Each row is a point on a landscape with many valleys, with its height.
From any point a ball rolls to the lowest of the 2 points nearest to it. It stops when none of these is lower. Distance is the straight distance between rows; heights are no part of it.
z506 height 2.39: [ 12  11  -4  -1 -13  20   9   5 -12   3  14  10  -4 -17 -14  16   5   8
  -4 -26 -29]
z811 height 0.70: [ -2  -1  21   3 -16   0  -8  12  10   4  15   0  22 -25  -6  29  28  41
  14 -16 -26]
z917 height 4.28: [ -8  15  17   2 -40  25  10  10   0  13  16   8  -2   2   8  -9  47 -11
  19 -15 -20]
z508 height 3.96: [  4  -7  13  16   4  -8   1 -12 -14   6   6   0  27 -12 -17  -6  23   7
   8  20  19]
z140 height 2.64: [  5  -8  -4 -25  20 -32  -7   2 -15  -3  -5  22  -2   2  17  18 -31  32
  13  28  -6]
z677 height 2.83: [-21   9  13  -4  -9   9   6  13   6  -5 -10  -4  -9   3 -17   3 -19  16
   0   6   1]
z124 height 7.18: [ -6  -1  -4  -8 -12  -1  34 -17 -17   8 -29  -6 -10   8   4   6  -1 -19
 -15   7   7]
z159 height 3.50: [-11  21   4   6   3  19 -16   6  33   9  35 -11   0   7 -30 -20   8  20
   7   3   6]
z273 height 0.67: [ 11   4  -8 -12   2 -27 -11  20 -36  -8 -14  11  13  -6   7  21  19  30
  24  26 -15]
z61 height 4.58: [  7  20 -14  -7 -37  18  13   8 -13  18  22  10  14  -4 -10 -24  37 -28
  20 -14  -9]
z938 height 4.49: [ -4   2 -24 -17 -23  -3  15 -29   0   8   9 -14 -20 -13 -27  11  -9 -25
 -19   6  -7]
z56 height 4.72: [ -6 -18  16   4 -21 -39   2 -36  11  -3 -10   6   2 -11   8  12  -9   5
 -20  37   8]
z710 height 3.49: [-25  -8   4  -4  16   0 -14  19  25  -1   4 -12 -25   5  -5 -22 -49   3
   4   6   9]
z377 height 7.63: [ -9 -20  15   4  28 -29   5 -18  -4   5  10  12   0 -15  -4 -11 -16  12
  -4  22  22]
z458 height 7.70: [  5 -30   2   9  33 -29 -12  -9  17  -4   3   7  13  -4  -2  14  -2  10
  -6   9  20]
z699 height 2.84: [  7  -4  16  12  26  19  -7   0  -8  -9 -15   0 -11 -21  18   7  -3 -31
 -31 -42 -11]
z58 height 3.24: [ 26 -19   3   7  27   2 -10  -5  21 -15  -8  -3   6  26  11  -6  -1  -7
  -4 -13  15]
z234 height 3.34: [ -2 -14  -9 -22   0 -29  12  -8   2  -5  -6  14   7  18   6  16 -20  10
   2  23   8]
z549 height 4.00: [ 18  13   0  -2  20   6   7   8   1  15 -19   7 -19   1  -1 -17 -32  -6
  12  -2   8]
z765 height 5.15: [  6 -12 -24  16 -25 -10   7 -21   5  -8  -6  -9   9  12  19  11  20 -35
 -28   7   5]
z662 height 2.55: [-38  -4   2  10   0  29  -7  32  21 -19  41  -3   1   9 -11  -6   7   1
 -12 -26  -1]
z367 height 2.13: [ -9 -14  -1   7   5   9 -17   9  25 -16  24  -4  -1  16 -19  -5  -4  -4
 -17 -15   0]
z410 height 4.81: [ 10  19 -21  -9 -16  15  15  -5   4  14   8   3  -9  14  -7 -14  25 -19
  18 -20  -4]
z547 height 2.93: [-40  -3  -3  10  11  28  13  22   2 -18  22   1  13  14  -8 -20  12  -9
 -11  -9  10]
z818 height 5.48: [ -5  13  19   6   5   2 -17 -27  -9 -17 -28 -44 -20  12  15 -19 -11 -33
 -20 -21   0]
z420 height 3.69: [-41 -12  19   1  15 -11 -28  -9  20 -19  -3 -21 -24  17  -8 -34 -36 -12
  -7   5  10]
z232 height 7.00: [-20   0 -14 -27  -1   9  21  -3 -17   1 -26 -24 -18  15   9  -2  -9 -22
 -20 -17   1]
z451 height 3.42: [  6  -3  15  16   6  17  13   0 -20  -7 -14  12   6 -13  11  13   4  -8
 -27 -12  -9]
z681 height 4.34: [-10 -12  16  23 -22 -14   8 -17  -1  -6  -1  -3  13 -22 -12  10  15   6
 -15  29   9]
z779 height 3.40: [ 12   8 -17   3  -2  11  -3  49 -11   0  15  15   6 -12  12  11  12  26
  35  -8 -23]
z27 height 1.66: [ 10  20  26   9  -4  21 -11  14   8  19  13  -1  17 -20  -4   1  31  38
  27 -16  -7]
z537 height 4.30: [ 37  11   4   1  32  25   6   7  -6  17 -27  12 -19  -5  13   3 -16  -5
   2 -27   5]
z846 height 3.70: [-28  15  10  10 -16  11 -15 -15  24   3  28 -19   8   3 -35 -12   6   5
 -12  11   7]
z226 height 2.80: [-10  34 -17  12  18  29  -6  35  -5  25  30  -4  16 -11   2 -17  11  35
  33  11  10]
z712 height 3.35: [ 38  22 -17   7  18  15  -5  17 -25   6  11  14 -18 -24 -16   2  -7  18
  16  -6  -9]
z529 height 3.31: [-13  17   3   9  21  11 -17  22  26   9  24 -12   6  -8 -18  -7 -17  36
  -1   5  11]
z976 height 3.78: [ 39  -1 -23   6 -21 -26  -3 -21 -13   5  -2  14  18 -23  -4  21  13 -11
   4  18 -16]
z821 height 1.88: [ -6  -4  -8 -22 -11 -29 -10  -8 -14  -6  12  22 -10  -7  -5  25 -11  31
   1  31 -22]
z574 height 2.29: [ -8 -14  -3  -2  10   0  -7  15  -2 -18 -12  -8 -13  -2  15  14 -25 -29
 -28 -36  -7]
z292 height 6.02: [ 10  -1 -27 -21 -29  -5  18   0 -10  -5  -9   8  22  22  32  12  24 -23
  13  -7 -10]
z301 height 7.35: [  1  15 -22   0 -27  -2  32 -24 -25   9 -14  -5  -2 -12  -7  -6  15 -22
  -1  21  12]
z817 height 2.15: [ 18   7   6  12  -5  14  -9  22  -1  13  36  12  13 -31 -13  -5  28  20
  30 -12 -14]
z198 height 5.37: [-25  -9  44  -2   0 -18   1  -1   5   0 -31 -10   6  -2  13  12  -9  28
 -12   9   5]
z606 height 3.33: [  0 -25  -7  -5  -8 -22   1  -6  17  -5   0  -6  25  25  -8   8  11   2
   7  19  14]
z830 height 3.32: [-21  -9   4  19  36  16 -13   2  11 -18  25  -4  18  21   4 -24  22  -4
 -20  -7  24]
z728 height 4.88: [-19 -17  19 -10  -7 -12  13   0  -5 -11 -37   0  20   9  29  28   3  24
 -12  20   2]
z376 height 3.63: [  3  -3  12  19  25   6  -2  -4   0  -3   4   5  20  -3   0 -12  18  -3
 -12   2  25]
z307 height 1.68: [-23  -8   8  10  12   3 -19  23   9 -24  10  -2 -10  -8 -11   2 -18 -13
 -23 -18 -10]
z493 height 3.61: [ 36   9 -19 -11  25  -5   5  -1 -21   8  10  13 -28 -21 -20   8 -30  -1
   5 -12  -8]
z120 height 3.27: [-41   8   8 -12   2   7  -1  24  16  -2   9  -7 -25  -1 -18 -18 -39  28
  10  10   7]
z154 height 3.74: [ -3  12  11  -4  15   4 -14  10  15  11 -26  -6 -33   8   1  -7 -49   2
  11   0   5]
z125 height 2.92: [ 17   7 -12   0  -7  10  -4  24 -27  -7  10  15 -11 -15 -11  23   8  21
  16  -5 -32]
z150 height 4.98: [ -3 -22  12 -13  -6 -36  -3 -35  12   3 -11  14 -13  -1  10  -7 -32  -9
 -12  19  -2]
z269 height 5.54: [  2 -10 -27  -1 -25   2  19 -15  -7 -12 -11   0  12   4  45  20  33 -33
 -20  -5   1]
z949 height 3.94: [-15  -9  18  10 -26  -6 -15 -19  23   2   6 -17  -7  10 -31  -6  -6  10
 -21  11   4]
z135 height 7.47: [  6  -1  -4   0 -19 -12  26 -40 -19  21  -5  14 -10  -7 -10 -21  -7 -11
  10  33   5]
z31 height 1.69: [  8  10  17   7 -33  18   4  13   5   5  17   9   4 -24  -9  31  18  19
   9 -16 -40]
z284 height 5.65: [-14  15  29  -1   5   6  -8 -12  -2   2 -32 -12 -23  -2  -3 -11 -16 -24
 -18  -4   4]
z457 height 3.19: [ 33  -8 -22   2 -23 -30  -9   2 -21  -8  11  20  36 -22  21  17  27 -13
   6  16 -11]
z266 height 2.26: [ 27  -8   2  -4 -19 -22 -10  15 -31  -5 -10  13  38 -13  17  18  38  11
  18  19 -15]
z241 height 2.69: [  8 -24 -15   8  -1  -5   0  -8  19  -9  13   0   3  24  -7   2   3 -14
   0  -1   7]
z599 height 6.34: [ 14  -1 -21 -16 -21  -7   6  11  10   4 -12  12  18  24  15   7   7  -4
  26   2  -7]
z652 height 4.25: [ -7 -12  -9   7 -22 -15   4 -19   8  -2  20   1 -11  -7 -34   7  -9 -13
 -15  15   0]
z866 height 3.88: [ -8   2  16  11  14  -2 -25 -11  19  -8  -3 -20 -12  32  -7 -37 -14  -7
 -11   4  13]
z684 height 4.12: [ -3 -14  -7  -9  10 -16   5   5   2 -12 -29  16  28  23  27  25   1   1
  -1  21   8]
z833 height 5.16: [ -9 -19   9  -8  14 -22   7 -27  -5  -2 -17  -1 -19   0   7 -23 -26 -25
 -20   9  10]
z465 height 4.77: [  8  -6 -32 -14 -25  -4   8 -21   6  -9   7 -14  -8  -5   4  22   0 -27
 -24  -9 -10]
z13 height 4.08: [ -5  21  10   3  -4  17 -19   0  19  -4  -9 -29 -21  44  -4 -33 -19 -10
   6 -15   6]
z37 height 3.92: [-20  30  12  -2 -10  46  20  17  -6   5   9  11   7  11  12 -25  40  -9
   4 -14 -13]
z978 height 5.32: [ -1 -10   6  -2  14 -23  -4 -24 -10 -16 -24 -28 -21  15  11 -14 -28 -41
 -19 -10  11]
z43 height 3.87: [ 26  -1 -18  -1  17  -3  12 -22 -21   3  10  10 -12 -20 -13   4 -16 -19
 -17   5   7]
z139 height 1.20: [  6  -4 -16  -6  -1 -25  -6  15  -2   1  16   8  25  -2 -12  10  10  31
  39  11   0]
z702 height 2.08: [ -4   8  29   5  -4  13  -7  19  22   9 -11  -6   4  -2  -3  16  -4  34
   6  -9  -5]
z448 height 3.60: [ 17 -14  20  21  33   3 -25  -4   9 -17 -23 -13  -6  18  24 -13  -7 -22
 -20 -29   5]
z602 height 6.82: [  0  10 -23 -24  -7  18  20  -1  -3   8 -29  -7 -11  26  20   6  -6  -9
   6 -23  -2]
z34 height 6.61: [ 24   3 -32 -20  -6  14  15  19   7  13 -10   7 -12  29  31  11   8   0
  27 -23 -14]
z227 height 2.47: [  3  11  -8   9  15   3 -10  30  -1  16  39   1  23 -21  -1 -15  27  29
  37  -8   8]
z902 height 3.45: [-23  20   9   3  -8  31  15  25  -1  -4  -3   4   4   6 -11  -8  14  15
  13 -10  -3]
z785 height 4.60: [ 37   3  -6  -4  21  27   9  -9  -3   6 -23  -1  -9  14  26  -7   4 -26
  -5 -29  11]
z287 height 1.09: [  5 -10  -1  -2   7   1  -7  16  16   3   5   4  13   0  -3  13   7  23
  21  -3   1]
z893 height 7.56: [ -6 -15   5   2  -6 -26   8 -32 -25  -1   2  18  -8 -19  -5 -19  -8  13
   6  40   3]
z205 height 4.19: [ 28  -7 -24  -6   1 -26  10 -20 -15   1   4  15   0 -10  -6  18 -10 -17
   0  23   1]
z390 height 4.87: [ 24   0 -23 -13  -1  19  13 -24  -2  13   0 -24 -12  17   7  -6  15 -31
  -3 -23   4]
z534 height 5.61: [-27   5  54   6  14  -1 -12  -7   1   3 -34  -9  -6 -16   3  -8 -15  -1
 -18   7   6]
z218 height 3.08: [-16  29  -3  12  38   6 -13  27  -3  23  25  -7   3 -22  -7  -9  -9  46
  16  10  17]

Where does a ball stop that starts at each point below?
z390 => z287
z534 => z821
z508 => z307
z377 => z811
z602 => z811
z13 => z287
z465 => z811
z866 => z287
z529 => z811
z284 => z307
z410 => z287

Call two points neighbours if one is among the 2 nearest of the other. Go from one point of each pair to the other, from neighbour to neighbour, staying as low as possible. Name the highest point that can't be avoided.
z811 / z287 => z205
z821 / z307 => z234
z287 / z273 => z139
